Points, in no order, along strands that fork, close into loops and pass close to each other.
In the rows, zero is written as 100.
Two points are linked if the straight distance between their rows is under 96.8. Some points are linked to none.
zaz: [110  97  65  93 122 108 137  89 103  97  73 109 109  97  94 119 145 138
 103  78  94 110  92 110  93 119 114 105 112 104 126 115 108 105  86 116
 130 102 126  95  60 105 112  93  98 104  89  99 125 106]
zoku: [132  89 101  86  84 110  96 108  83 109  91 127  79 111  86 136  88  58
  92  75 135 105  95 105  90 107 130 102  95 105  84 108 113  91 116  79
 125 104 112 125  97 105 113 109  93  75 102 109  81  81]
suno: [ 90 100 130  88  94 113  89 108 114  96 127 117  75  84 116  87  62  95
 104 116  86 109 105  91 115  65  74  86  83  93  86  88  88  79 102  54
  68 102  97  90 164 107 103 109  99 102 109 111  77  53]
rame: [ 98  96  87  98 115 103 118  88 108 124  75 101 113 100 111 100 110  86
 122 105 109 100  95 102  98 108 107 126 103 110 107 103 101 108  83 133
  75  91  82 126  76 107 104  99 116  95 100 114 122 118]
Duv: [110  99 140  89 103 114 102 103 110 116 103  97  65  99  96 104 101  57
 113  79  92  81  78 112  93 117 109  88  98 118  97 105  70  85 108 103
  89 114  79  85  94 114  85 105 117  84 105  93  85 121]
zavu: [117  97  77  83  88  93 102  97  81 106  61 129 100 102  93 115  95  71
  94  80 136 108 104 101  78 105 130 117 116 101  98 114 115 108 103 102
 126  97 107 135  81 110 108 116  86  76 103 111  96  85]
Kas: [115 100 125 107 127  86 121  87 117  89 124  86  97 109  89  92 127 104
 115 100  66  78  73 113 104 114  97  87  76 102  84 121 108  81  99 110
  95 117 109  52  93 121  78  79 120 107  97 112 119 131]
tifo: [ 85 113 106 104 128 107 121  90 117  86  97  97 112  99 113  90 114 122
 127 109  82 113 106  91  88 108 105 133  72  74 102  91 107 118  87 132
  58  94 119  95 106 102  93  82 105 152 113  92 106 129]
gobeb: [ 58  73  85 121 113  82  84 114 105  82  85  52 112  90 105  97  91 158
  99  89  87 103 109  95 101 111  87 100 127 101  98  87  82 143 104  90
 110  84  83  96  62  92  85  98  98  92 110  86 128 112]
Ziza: [107  84  77  85  63 110  92 130 102 119  91  85  96 118  87 108  94  95
  84 114  91 108 105 109 117  76 121  96 119 102 106 107 114  64  94 102
 100  90  97 136  88  74 139 108  92  63  79  88  88  64]
fufos: [100  87  93  91  84 105  79 126 103 116  96  89  88 101 105 104  84  81
  97 104 109 103 101 104 120  90 116  95 109 108  99 100  96  99 100 106
  85  93  83 131  91  84 116 102  98  86  95  97 100  83]
sebe: [146 111 107 100  87 114  82  99 103 131 126 130 101 127  99 101  98  44
 106 121 139  85  98 108 100 105 111 109  90 120 106  86  93  90  96 127
  88 100  94 142 128  91 138  99  93  91  95 109  77 116]
Tutib: [115  88  74 106  87  81  98 113 110 110  98  70 112 100  85 107 102 114
  96 117  85  95  89 111 128  79 106  93 111 114  97 124 128  65  83  93
 123  99  99 105  71  93 106 103 108  60  78 113 127  84]
Ras: [ 96 103  93 105  79 100  58 122  85  91 118 101 103  85 111 107  67 109
  82 115 121 112 119  94 114  80  84  89  99  82  88  84  88 109 114  59
 106  98 106 120 138  76 114 108  80 109 104  87  77  72]
madir: [102 110 108  94 114  97 135  95  91  83 114  98  79  99  91  99 128 128
 108  87  68  90  87 112  86 102 106  80  89  96 101 117 108  86 103  95
 113 122 124  45  93 110  86  83 115 121  98  91 106 104]
vod: [ 78  82  66 117 128  99 111  91 120  99  73  74 118  77  99 108 117 152
 114 116  82 109 106 103 124 111  99 128  93  87 114  93 119 115  83 127
  97  85 109 103  55  98  95  98 116 100 103  96 142 105]
retom: [ 99 115 109  99 104 136 114 115 110  84 113  86  77  94  90 109 129 120
 108 106  68 121  95  91 114 101 122 112  66  72 106 106 119  78  97 111
  72 115 137  93  97  85 117  70 100 127  94  82  87 117]
sib: [113 102 106 111  87  99  55 109  94 130 115 116 108 105 100 120  75  53
  77  92 149  70 106 105 111 119  97  96  98 103  84  76  65 111 119  96
 114 100  95 124 117 102 118 105  89  88 103  89  65  95]
tize: [ 99  93 117  97 108  95  93  94 113 112  81 114 102  90 112  99  89  69
 120  98 112 104 103  93  85 109 118 123  85  97  95  92  87 116  94 123
  78  94  89 121 101 111  95  98 109 104 111 106 111 128]
Segel: [ 66  78 106  87 107  76 103  95 105  97  80 102  98  87 108 101  75 116
 102  75  91  89  96  91  65 107  87 108 134 103  88  95  88 118 116  80
 115 107  75  85  84 134  65 114 107  81 117 123 129  99]
babeg: [ 92 123 123 100  87 134 116 100 100  94 128 103  82 101 112  73 104 104
 123 117  81 126 120  81  95  73  95 101  78  78 118  89 101  96  95 101
  45  98 102  92 142  78 108 100  93 129 110  89  70 107]
buf: [ 61  83 100 104  94  78  91 102  89  76  87  97 107  84  95  99  82 129
  75  73  95  83  98  91  73 113  79  95 134 107  75  96  76 137 117  71
 146 100  87  72  85 126  63 109  89  81 111  97 106  98]
sed: [ 91 104 104  89 135 107 144  74 116  95  88 108 105 100 114  85 125 120
 131  83  75  92  96 104  86 115 105 131  83  86 114  89  96 103  90 143
  66  98 112  90  82 116  87  87 116 134 112 105 117 124]
vagep: [100 113  85  97  80 116  90 114  76 106 103  92 100 110  97 109 125 114
  82  95 112 105 103 115  94  96 100  53 143 108 119 103  74 113 107 103
 132  97  88  93  80  54 122 114  78 103  89  58  69  95]
pulo: [ 74  71 133 105 110  98  65 101  98  80  79  93  80  98 104 114  61  81
  90  61 105  91 105  96  91 143 111 127  82  92  61  88  71 128 132  94
 100 108  97 103  83 134  79  97  98 110 117  81  83 110]
vopes: [118 116  96 109 108  90 118  74 101  89 105 120 124  95  95  82 107  90
 117 112 112 109 113  81  98 114 105 146  64  83  92 103 144 101  88 118
  87  94 134 116 124 116 102  84  98 125 104 111 117 124]
mis: [116 105 109 115 110 114 108  89 100 138 101  91 104 106  93 114 132  79
 107  96 105  74  75 111 100 130 101  85 112 121 111  94  66 115  97 158
  97 104  62 102  62  86 114  96 106 102  86  88  97 143]
gare: [ 90  95 114  84  93  91  99  98  83  97  96 109  79 101  97 105  86  83
  84  68  97  79  80 105  79  99  93  68 121 114  89 105  79  83 127  64
 127 120  87  70  98 120  76 115 102  86 103 123  89  82]
pim: [ 94  81 108 119  99  90  66  95  96 114  95  93 106  95  96 113  83  70
  87  84 131  79 104  96 102 136 104  98 109 111  79  84  66 129 114 115
 115  94  85 121  86 104 105  98  88  85  94  86  91 119]
vaz: [112 107  98 103 112  77 104  69  95  87  88 147 122  98 100 107  87  79
  97  90 133 101 110  84  73 125 108 130  87 100  67 101 130 109 112  91
 126 107 129 102 123 138  85  97 100 109 113 124 113 112]
Sozef: [ 74  82  86 104  89  73  71 107  91  94  85  97 120  92  90 111  70  98
  70  75 126  79 105  94  81 116  81 100 133 108  70  91  74 133 123  65
 152  98  78 100  85 115  82 123  84  80 104 113 106  93]
domus: [ 76  84  89  80  90 120 100 108  92  64  78 102  83  95 106 106  92 122
  97  76 101 142 126  87  86  92 129 121 103  73 103 103 112 114 115  91
  92  98 117 128  93  94 104 104  92 123 115  84  85  93]
Zafu: [139 102 108 105  97  91  91 102 111 130 125  96 100 128  92 104 113  68
  97 113 112  67  80 122 122 113 102  79  91 128 102 111  91  76  92 125
 112 101  89 106  82  87 115  96 121  65  83 102  99 121]
gud: [121 110 121 104 123 105 125  78 106 110 130  84  94 113  89  90 144  89
 114 101  83  71  67 119  91 132  88  75  87 114 110 113  86  87  97 123
 104 125  98  60  85 102  91  85 122 107  83 104  95 157]
Namum: [118  92  99  97  99  96  93 104 114 132 103  93 112 113 103  96 103  73
 110 117 110  84  95 115 116  94 108 104 100 118 102 105  83  92  88 132
  92  91  85 127  84  83 115 107 110  85  82 104 103 106]
Fuz: [ 62  81  94 100 111 112 113 101  95  95  77  78  88  98 114  93 110 130
 106  86  87 112  96 100  79 109  98  85 133 100 123 101  53 135 108 117
  89  93  72 102  56  79 100 112  96 111 105  71  99 119]
Vep: [ 80 103 138 109 106  89  77  90 115  95 121 114 102  77 110  96  49  88
  76  96  95  82  97  86 115 107  57  86  96  92  66  89  62 101 128  42
 106 110  91  71 151 114  69 108 101 103 112 113  83  66]
Vevop: [ 92  96  92  92  81 106  77 125  90  98  99 108  95  94 112 103  68  88
  93 100 114 115 113  92 104  77 105 108  98  84  96  89 102 102 108  77
  81  95  99 129 120  85 109 116  88  95 103 100  77  75]
Zikeb: [114 114 113  98 115  85 108  71  99  84  96 143 111  98 107  94  81  70
 123  99 116 105 112  75  81 115 108 142  70  94  77  93 126 102 108 100
  85 101 120 105 137 137  91  94 100 128 118 124 112 120]
pulup: [136  98 103  95  89  98  98 104  87  85  91 120  87 102  88 121 103  79
 103  76 111 105  91 100 101 116 128 110  74 110  82 121 132  81 114  90
 130 121 134 104  99 111 108  91 105  94 102 111  99  93]
kubon: [129 102 111 106  75 122  56 131 109 116 129  93  74 109  96 114  86  83
 103 115 100 104 101 107 145  94 120  95  71 110  89 100 111  63  97  89
  88 104 117 127 128  76 141  88 106  74  87  83  71  83]
gadaz: [116  91  95 113 125  97 111  89 123 117  92  85 123  94  97 104 122  91
 126 109  97  89  81 104 128 119 108 129  79 104  97 105 121  97  81 143
  93  89  98 113  67 111 108  87 124  95  80 121 128 132]
reko: [ 78 120 121  95 110  92 120  83  99  93 100 111  94  98 116  76 105 107
 119  98  78 103  98  99  79  90  82  92 107  86 110  87  90 116 104 104
  70  98  88  75 116  97  78  96 106 123 122  93  90 111]
dor: [ 83  78  75 102  98  76  92 105  91  80  78 115 107  79 106 106  69 111
 103  96 118 119 117  72  92  92 109 140 103  90  88  99 134 112 102  78
 108  95 118 124  98 122  87 106  97  95 116 120 120  90]
pafi: [112 123  98 117  99  95  97  81  98  71 114 109 110  96  98  94  92 104
 103 123 105 116 126  70 100  96  99 139  61  70  84  99 151  84  92  91
  81  95 148  98 151 112  97  80  97 127  96 108 105 107]
Rekir: [ 65 104 102 108 103  81  97  88 103 125 108  82 120  91 111  84 100 107
  94 108 107  78 104 103  92 101  68  83 130 105 107  78  57 132  95 115
  95  88  50  94  87  84  81 105  96  94  96  89 113 107]
fuv: [ 92 100  86 117 119  88 117  98 107  96 104  85 122  88 102  95 115 129
 106 123  82  95  94 103 111  95  90 101  91 100 107 111 123 104  87 113
  96  92 107  78  84  95  87  91 117 104  93  97 130 114]
vuse: [128  95 113  99  96  95  69 108  96 123 110 129  97 114  99 123  69  53
  79  92 138  71  95 112 106 110  90  88  94 121  86  86  82  90 116  79
 126 109  88 108 129 117 103 108 102  75  97 114  71  82]
pana: [133 101 137  88  85 117  76 111 103 113 113 125  68 122  96 124  84  48
  91  91 125  79  87 119 116 111 105  81  78 123  89 105  76  70 117  80
 110 115  97 111 126 115 114 113 112  68 106 116  67  82]
sisak: [ 71 102 136 105 114  89  97  74 112  86 100 126 101  87 116  94  60  84
  89  82  93  76 100  85  92 110  64  98 109 100  60  76  67 104 131  57
 104 112  79  67 144 134  54  97  97 101 123 112  85  86]
Des: [ 81  96  76 117  82  93  71 129 100  97  99  67 120  88  99  90  85 129
  76 125 107 106 117  95 116  74  92  88 129  96 104  96  92 117 106  90
 111  75  88 105  96  63 109 112  80 105  94  79 110  76]
sovem: [121 115  88  88  89 106 123  82 106 109 121  97 103 124  93  81 118  86
 109 128  97 110  92  95 107  87  92 106  79 102 120 108 132  68  75 113
  79  96 115 117 108 106 107  97 114  98  87 126 116 116]
zalam: [ 81  87 139  91 109 104  80 117 115  86  99  90  56  91 112 104  70  82
 117  84  75  94  84 107 108  94 114  99  81  96  66  99  85  85 120  70
  75 122 102  80 112 126  87  98 115  96 110 100  87  84]
Zav: [121 101  71  98  65 121  86 123  82 108 110  85 101 116  81 112 109 121
  70 117  95 121 111 116 118  72 116  86 115 101 120 111 120  72  91  99
 116  93 113 114  95  58 144  95  79  76  79  81  85  70]
bafo: [110 101  92  92 102 101 117 104  95  73  90 114  85 104  96 117 111 115
 103  83  83 115  99  91  97 102 125 125  89  88  93 119 142  80 102  80
 114 122 141  85  96 130  92  89 104 114  99 106 115  91]
zape: [ 96 105  51  94 110 102 133  75  92 111  71 105 133  98  92  97 135 134
  93  95 106 107 106 119  88 101  91  92 133 115 134 113 107 111  71 115
 133  84 105  97  68  98 109 121  94  95  88 105 127  91]
sil: [ 74 102 106  90 105 101 102  90  79  70  81 116  99 100 123  93  86 116
 101  68 118 112 111  88  62 101  89 101 121  80 103  88  80 139 120  79
 102 104  97  97 112 106  78 113  76 121 122  88  81 100]
sav: [ 84  99 121 118 105  94  73 117 106  97 114  74  95  87 109  96  86 101
  95 104  86  86  92  94 121  88  82  80  96  96  94  87  74 116 109  91
  82  98  84  83 108  77  92  92 101 101 102  83  95 112]
rure: [ 98  83  87 109  94  63  78 121 108 105 100  72 118  83  90 106  81 117
  92 108  90  82  92 102 127  90  92  86 117 111  82 109 117 101 102  73
 132  98  97  84  75 106  79  94 109  67  94 117 138  85]
fefo: [108 100 123 101 106 117 101 103 109 124 102  89  81 105  94 113 120  60
 114  85  92  74  71 110 104 129 123  84  99 117 102 102  56  99 106 135
  89 110  68  98  66  96 103 101 113  93  99  95  80 131]
melip: [103 103  87 102 108  75 109  91  90 100  99 106 116  96  85 106 115 109
  91  86 106  76  93 108  84 118  94  79 112 114  93 118 113 107  95  97
 136 115 105  72  90 117  79  95  99  90  92 100 117 108]
niz: [104 106  64  91  94 115 130  94  95 104  89  90 103 107  91  98 125 142
  93 109  83 136 110  99 107  77 102 106 100  82 128 121 138  74  71  99
  98  89 118 106  88  97 109 100  98  91  91 114 122  80]
Gigol: [ 90 111  71  98 108 107 126  88  83 100  77 112 115  92 103  93 129 130
  97  92 122 117 119 105  69 108  97 102 137 100 135 101  95 129  87 109
 113  90 104 110  86  85 102 115  84 113 102  82  98  99]
Bis: [122 101  94  98 103 138 131 110 106  98 101  79  78 104  89 110 148 120
 117 111  69 116  79 104 123 102 125 105  71  84 118 122 120  76  84 113
  81 112 117  93  74  90 126  77 114 111  75  97  99 118]
nok: [119 100  60 106  79 102  94 113  89 106  96  86 118 111  73 106 124 126
  72 119 105 104 107 117 121  98 110  79 125 115 117 119 114  91  84 106
 146  89 112 107  84  69 133 105  84  79  73  78 104  74]
rutet: [121 119 110 113 113 116 114  91  99 107 132  80 104 105  97  93 143 105
 111 118  86  94  81 118 107 115  88  69  88 103 123 105  87  98  88 132
  95 104  79  71  94  67 114  88 110 118  94  86  95 133]
girus: [ 88 111 125  76  89 106 115  89 105  84 120 128  75 108 113  75  75  83
 118 100  77 114 102  88  91  68  76  94  84  95  94  89 104  75 101  69
  57 111 102  86 153 125  85 109 114 105 113 128  89  65]
fas: [126  92  93 100 114 118 122  96 110 105  87  86 108 104  90 111 141 108
 117 106  87 104  80  97 124 119 121 121  71  91 101 115 124  79  81 140
  96 104 123 109  62 103 114  80 118 104  83 114 120 125]
Pav: [119 107 107 120  78 108  64 134 114 108 147  77  92  94  97 106  90  97
  91 135  88  97 106 102 148  85  97  97  72  92  99  96 102  79  91 100
  75  90 109 113 129  67 134  90  98  92  87  80  78  93]
foto: [ 89  95 115  90 116 135 122  99 103 104  76  98  77 103 108 109 119  91
 119  79  90 116  88 105  82 127 132 104 100  96 124  96  68 119 109 127
  74 113  89 118  66  74 115  93  95 132 108  75  77 130]
vaf: [ 84  98 126 115 114  77  87  90 107  75 109 108 103  84 115  87  65 102
 101 114  92  96 108  81 101  88  75 108  85  97  78  92 105 109 104  74
  87  97 106  74 137 109  75  87 104 120 112 107 113  99]
Pir: [ 58  80 108  83 112  83 116  89 102  95  68 103  89  94 127  81  78  92
 114  71  88  90 103  98  64 102  96 117 120  96  93  88  86 115 107 106
  84  99  69  94  82 136  66 109 105  99 123 116 112 108]
Sutu: [100 115  92  95  84 120  98 112  82  99 101 107  84 113 102 100 107  98
  88  91 112 106 111 104  78  83 103  68 130  98 121  97  77 110 109  89
 114 104  86 102 103  73 113 118  81 106 102  86  61  79]
Mulak: [ 90  99 134  98 101  97  72 106 122 110 124 117 105  87 111  95  47  85
  90 113 106  87  96  94 122  81  70  84 102 103  84  87  68  94 112  65
  80 102  86  94 150 111  86 112  98  96 108 116  93  69]
pes: [124  98  81 114 103  69  93  92 113 120 110  88 139 101  85  86 106  94
  89 138 124  88 108 101 128  92  93 119  92 114  93 101 138  94  79 120
 118  87 100 121 100 103 105  91 108  80  81 118 137 109]
zanen: [ 94  80 130 114 103 101  67 104  88  92  87  90  90  87  93 125  85  72
  98  65 118  84  97  93 108 140 115 113  90 103  71  88  69 131 127  99
 111 107  98 110  81 107  96  94 101  99 105  81  85 123]
Leta: [ 85  92 134 106 126  82  92  74 110  90  98 123 105  87 107  91  72  77
  96  87 104  78 101  79  81 119  79 114  91 105  64  90  90 111 119  83
  99 111  96  75 128 138  59  96  98 108 120 118 104 110]
pil: [ 84  91 145  87 102 124  82 119 105 100  96  93  46  99 103 112  82  72
 110  71  78  91  85 105 102 110 115  88  93 103  83  99  62  95 120  82
  75 116  87  84  95 105  88 106 108  92 113  94  69 100]
siba: [ 85  90  60 117 107 105 110 105 109  97  70  76 121  83  91 104 119 159
  96 111  88 131 114  94 119  92 108 132 109  80 124 104 140  98  81 107
 106  78 122 113  68  95 101  96  96  91  94  97 130  88]
Rubef: [118  98  89  99  84 121 108 121  91 113 106  82  82 113  85 115 136 106
  86  94  87  91  89 129  97 107 116  54 129 118 121 116  83  91 106 112
 124 114  84  91  65  62 123 111  96  93  80  82  81  93]
gavef: [ 92  90  80  91  98 111 130  94  94  89  71 110  95  99 113  99 101 112
 109  85 104 138 112  84  80  94 122 134 105  76 118  90 118 103  90 116
  76  95 107 132  96 104 102  99  99 119 115 106 107  96]
fezi: [ 71 120  91  97 111  93 136  92  95  92  96  98 105 100 118  76 120 142
 106 105  71 104 103 108  78  78  68  82 122  96 129  96 100 112  99 100
  95  90  87  65 101  93  74 108  98 115 110  99 110  90]
zovav: [ 89 117 111 106 105 120 123  99  99  84 113  87  88 102 100  88 120 133
 116 115  64 128 114  89  95  83 102 116  72  68 117  98 124  92  87 112
  52 100 130  83 119  85 100  86 100 141  99  79  92 109]
tigav: [112  92  70  95  97 118 130 104  95 105  86  88 101 101  87 121 151 138
 103  93  80 114  80 121 108 103 119  87 111 113 119 119 116  82  88 106
 131 105 115  90  55  79 122 104 108  85  77 100 115  88]
ruf: [ 71 133 127 106 108  94 119  59  97  80  96 125 100  99 124  69 100 104
 117  91  77  87 110  89  56  98  68 106 112  97  99  87  79 122 121  98
  85 107  88  56 137 123  64  95  83 137 129  89  85 102]
Nom: [103 112 142  97 113 118  99 101 119 105 111 118  92  95 114  87  93  58
 133 101 103  99  96  93 100 101 114 121  76  97  95  88  89 100 100 114
  50  95 100 106 127 101 104  99 110 107 112 111  87 123]
supe: [ 82  80  76 118  91  79  78 124  93  83  94  57 113  85  91 111  94 145
  91  97  94 101 104 101 120  94  95  97 123 100  95 109 107 117 104  81
 125  85 102  92  64  77 101  94  97  85  94  86 125  86]
zit: [104 116 142  86 104 130 104 101 109 104 121 115  64 107 114  85 100  66
 127 106  90 115 100  97  98  80 102  98  73 104 110  89  84  86  99 104
  41  99  88 108 148  95 113 105  99 110 116 102  66 108]
Rud: [135  99 119  92  95 123  76 125 112 111 122 117  69 109  98 109  82  54
 105 104 111 102 100 105 123  90 107  91  70 109  87  96  93  69 101  89
  82 107 102 120 136 102 123 101 106  84 104 106  68  85]
gid: [100 115  80 100  97  80  99  94  93 117 105 107 135 113  96  83 102 103
  75 131 120  89 116 106  94  76  73  83 120 115 113  96 106 110  88 107
 118  87  89 102 110  91  98 109  87 102  91  99 108  91]
nipeg: [114 112 108  96  88 117  94 121  97 116 129  95  76 119  97  94 113  81
  97 122  87  94  95 108 113  87  99  62  91 108 120 102  84  76  99 107
  87 104  85  97 110  69 127 105 101 102  94  93  73 102]
baso: [121 113 101  92  79  91  96  89  90  94 125 133 100 114 102  99  78  81
  87 107 118 104 118 100  86  82  85  88  88  99  89  96 113  80 104  67
 105 110 113  96 156 117 101 115  91 102 104 123  82  72]
tova: [ 90 104  85 119  85  71  56 116  99  95 123  84 121  85 103  94  72 111
  68 132 123  94 121  99 129  76  81  93 109 103  94  83  95 117 104  80
 115  77  92 112 131  77 103 106  83 100  93  90 102  77]
zapa: [ 81 112  97  96  90  93 121 103 105 101 111  83 104 101 108  73 104 123
  91 136  76 104 104 104 103  52  67  66 113  97 125  90 100  95  83  98
  79  87  74  77 112  87  90 117  95 106  99 100 110  75]
kilit: [ 75  92  97  79 115  96 131  85  99  88  62 117  95  99 118  85  90 105
 120  78  93 123 113  90  63  92 110 128 109  85 107  86 112 105  97 104
  75 101 104 107  90 126  84 110 112 118 130 116 114  95]
dis: [107  86  78 105  88  77  84 112 100 100  80 102 117  89  87 111  79 103
 105 104 114 122 108  84 114  94 119 133  92  85  84 105 150  93  91  86
 108  84 119 131  86 108 103  92  97  81 104 112 123  88]
romed: [151 101  89 119  94  86  83 101 105 112 118  83 126 111  80 113 121  85
 101 127 102  86  83 118 141 119 112  94  89 120  96 123 123  68  80 130
 131  96 109 116  77  78 129  83 109  82  73  90 109 119]
gav: [123  98  87  84  90 117 120 107  86 110  98  92  82 122  82 118 137  97
  98  87  94  99  78 129  98 108 128  68 118 123 120 133  98  72  95 106
 131 121  93  95  59  92 119 103 108  81  82 100 101  87]
Supa: [ 87 101  95  98 107  77  92  85  83  75  86 129 113  85 103 105  73 107
 100  76 122 107 118  77  68 115  97 125 106  91  74  97 119 132 111  76
 131 109 124  97 108 141  81 100  89 113 117 109 115  93]
Muv: [114  92  75  72  91 104 122  96  85 114  74 114 102 118  91 107 108  80
  99  92 114 100  97 110  82  88 121  99 127 112 108 110 118  88  91 106
 106  97  89 125  81 111 105 116  99  72  94 123 109  83]
ket: [ 86 111  83  94  79 101  87 121  96 105 112  76 104 101 100  86 103 133
  74 128  90 118 108 102 109  51  81  66 126 100 122  93  90  98  97  90
  96  91  83  91 105  63 108 112  85 101  93  88 104  73]
tumiz: [119  92  66  95  89  73 103  97 107 118  94  93 135 115  88  87 102 111
  89 137 100  99 106 106 121  78  83 112 107 113 110 116 154  75  72  97
 121  84 105 108  94 111  96 109 105  67  85 133 132  82]
Moke: [108 107  85  89  89 102 118  95 102  93 119  94  94 111  90  92 113 108
  97 114  79 123  97  93 113  82  88  93  81  94 113 116 137  65  81  87
  90 101 122  90 114 115  98  93 112  93  91 127 117  94]
lem: [118  98 129 116  91 104  57 130 119 120 118  86  85  98  98 115  69  60
 102  95 105  65  91 114 138 108 103  90 106 120  91  91  51  89 109 115
  80 104  79 130  97  93 111 103 114  74  94  95  79 103]
gakez: [ 95 115  86  93  92 103 107  85  76  99  82 127 119 102 108  97 108 104
  83  83 134 113 116  98  56  95  95  84 132  92 121  98  86 137 106  94
 131  97  95 103 116  88  95 120  72 120 110  89  77  88]
gebo: [123 117  93 113 123 113 127  70 102 120 104 102 128 109  91 100 152 103
 109 114 111  87  82 113  97 125  95  85  96 110 128 104  86 110  87 153
 107  98  90  96  77  84 112  95 107 120  87  92 107 143]
nel: [101 120 114 107 108  77 103  90 103  68 123 112 106  92  99  83  85 113
 103 130  79 106 105  87 108  84  84 114  68  91  83  96 133  78 102  76
  86  96 129  74 152 118  90  87 106 121 102 107 106 104]
vul: [117 115  87 117  86 100  80 117  96  99 117  81 100  90  95 107 101 114
  94 129  99 113 106  95 135  84 104  97  71  88 106  99 122  87  85  93
  97  97 108 100 120  65 118  86  92 107  88  79  94 103]
zuvu: [126  93  77  75  82 114 125  91  98 115  88 112  95 127  88  88 111  75
 107  99 111 122  93  95 100  89 121 116  89 102 115 111 136  60  76 114
  88 103 111 135 100 115 115 103 106  77  87 130 109  86]
moda: [ 62  90 101  91 103 109  94 112  83  52  88 108  86  90 110  95  78 138
  93  71 103 130 118  89  75  95 104 115  99  70  85 101  94 132 121  79
  93  94 120 103  97 105  95 100  85 128 121  77  78  91]
gumut: [ 53  87  95 112 116  89 103 101  94  96  88  76 107  97 110  85 100 137
  92  88  85  93 105 104  80 115  78  89 129  97 110  94  62 147 100 112
 103  86  68  86  76  93  73 104  95 107 113  84 111 110]
vepe: [ 81  88  96  90 102 130 123 106  97  91  78  94  74 110 111 110 122 121
 111  67  88 125  93 104  74 107 126  87 122  94 127  97  67 122 110 116
  92 102  84 101  71  85 105 108  92 120 106  72  86 108]
gekem: [ 75 101 105 106 107  72 108  77  99 130  92 101 125  96 109  85  92  92
  90 101 116  64  99  94  74 113  71  98 141 112 103  82  73 123  98 115
 111  95  48  89  97 122  68 110  94  76 101 113 119 109]
nen: [109 111  92  88  99  94 130  95  94  72 118 113  86 111  85  93 120 121
  99  99  79 105  91  98  96  97  89  86  83 106 102 121 144  76  99  75
 119 114 138  62 103 120  91  86 109 107  93 110 112  95]
Nizo: [117 129  99 113  99 100  87  99  91  94 127  97 119  85 100  92 109 111
  93 126 113 107 118  98 114  98  91  97  80  86 104  96 110 116  91 103
 108  90 121  93 131  69 118  88  85 130  94  69  92 112]
tem: [138  92  80 115  97  77  84  95 100 116 100  90 135 106  82 112 113  96
  91 120 127  80  93 105 130 112 108 105  94 111  90 109 128 100  81 126
 136  92 108 129  77  90 123  87 101  83  79  94 128 112]
desep: [ 74  82 133  98 113  92  79  82 102  90  87 121 100  93 114 102  63  65
 105  71 116  91 106  86  81 128 102 135  92  97  61  81  82 127 123  90
  93 104 102 104 116 146  68  94  98 108 126 109  92 107]

A tip is a point with one link. Name the tips that can be reached along the links from each point below, in the order of the rows.
zoku | fuv, zalam
babeg | sed, nok, foto, ruf, gekem
gakez | Sozef
vul | girus, dis, Nizo

A fork is a point with three links, a tip a point with one. Leave the first point through the second and follow the links. Name the first fork or tip that comes.
Sozef; buf | gakez
pana; vuse | Leta
zanen; pim | Nizo
Duv; fefo | nen
supe; rure | Namum

How many points has the smallest loop of links through each point below? Write none if it is on no loop.
bafo | 9
zit | 10
zaz | 9
tem | 14
kubon | none

Name the points in between on the shortest way along the links from the first point to the second, in order.
dor; zanen | Supa vaz Zikeb vopes pafi nel vaf Leta desep pulo
Moke; mis | nen madir Kas gud rutet gebo
Sutu; Segel | gakez sil moda domus gavef kilit Pir
tem; babeg | romed Zafu Namum rame tize Nom zit
vul; suno | Pav kubon Rud pana vuse sib pim zanen pulo desep Leta sisak Vep Mulak
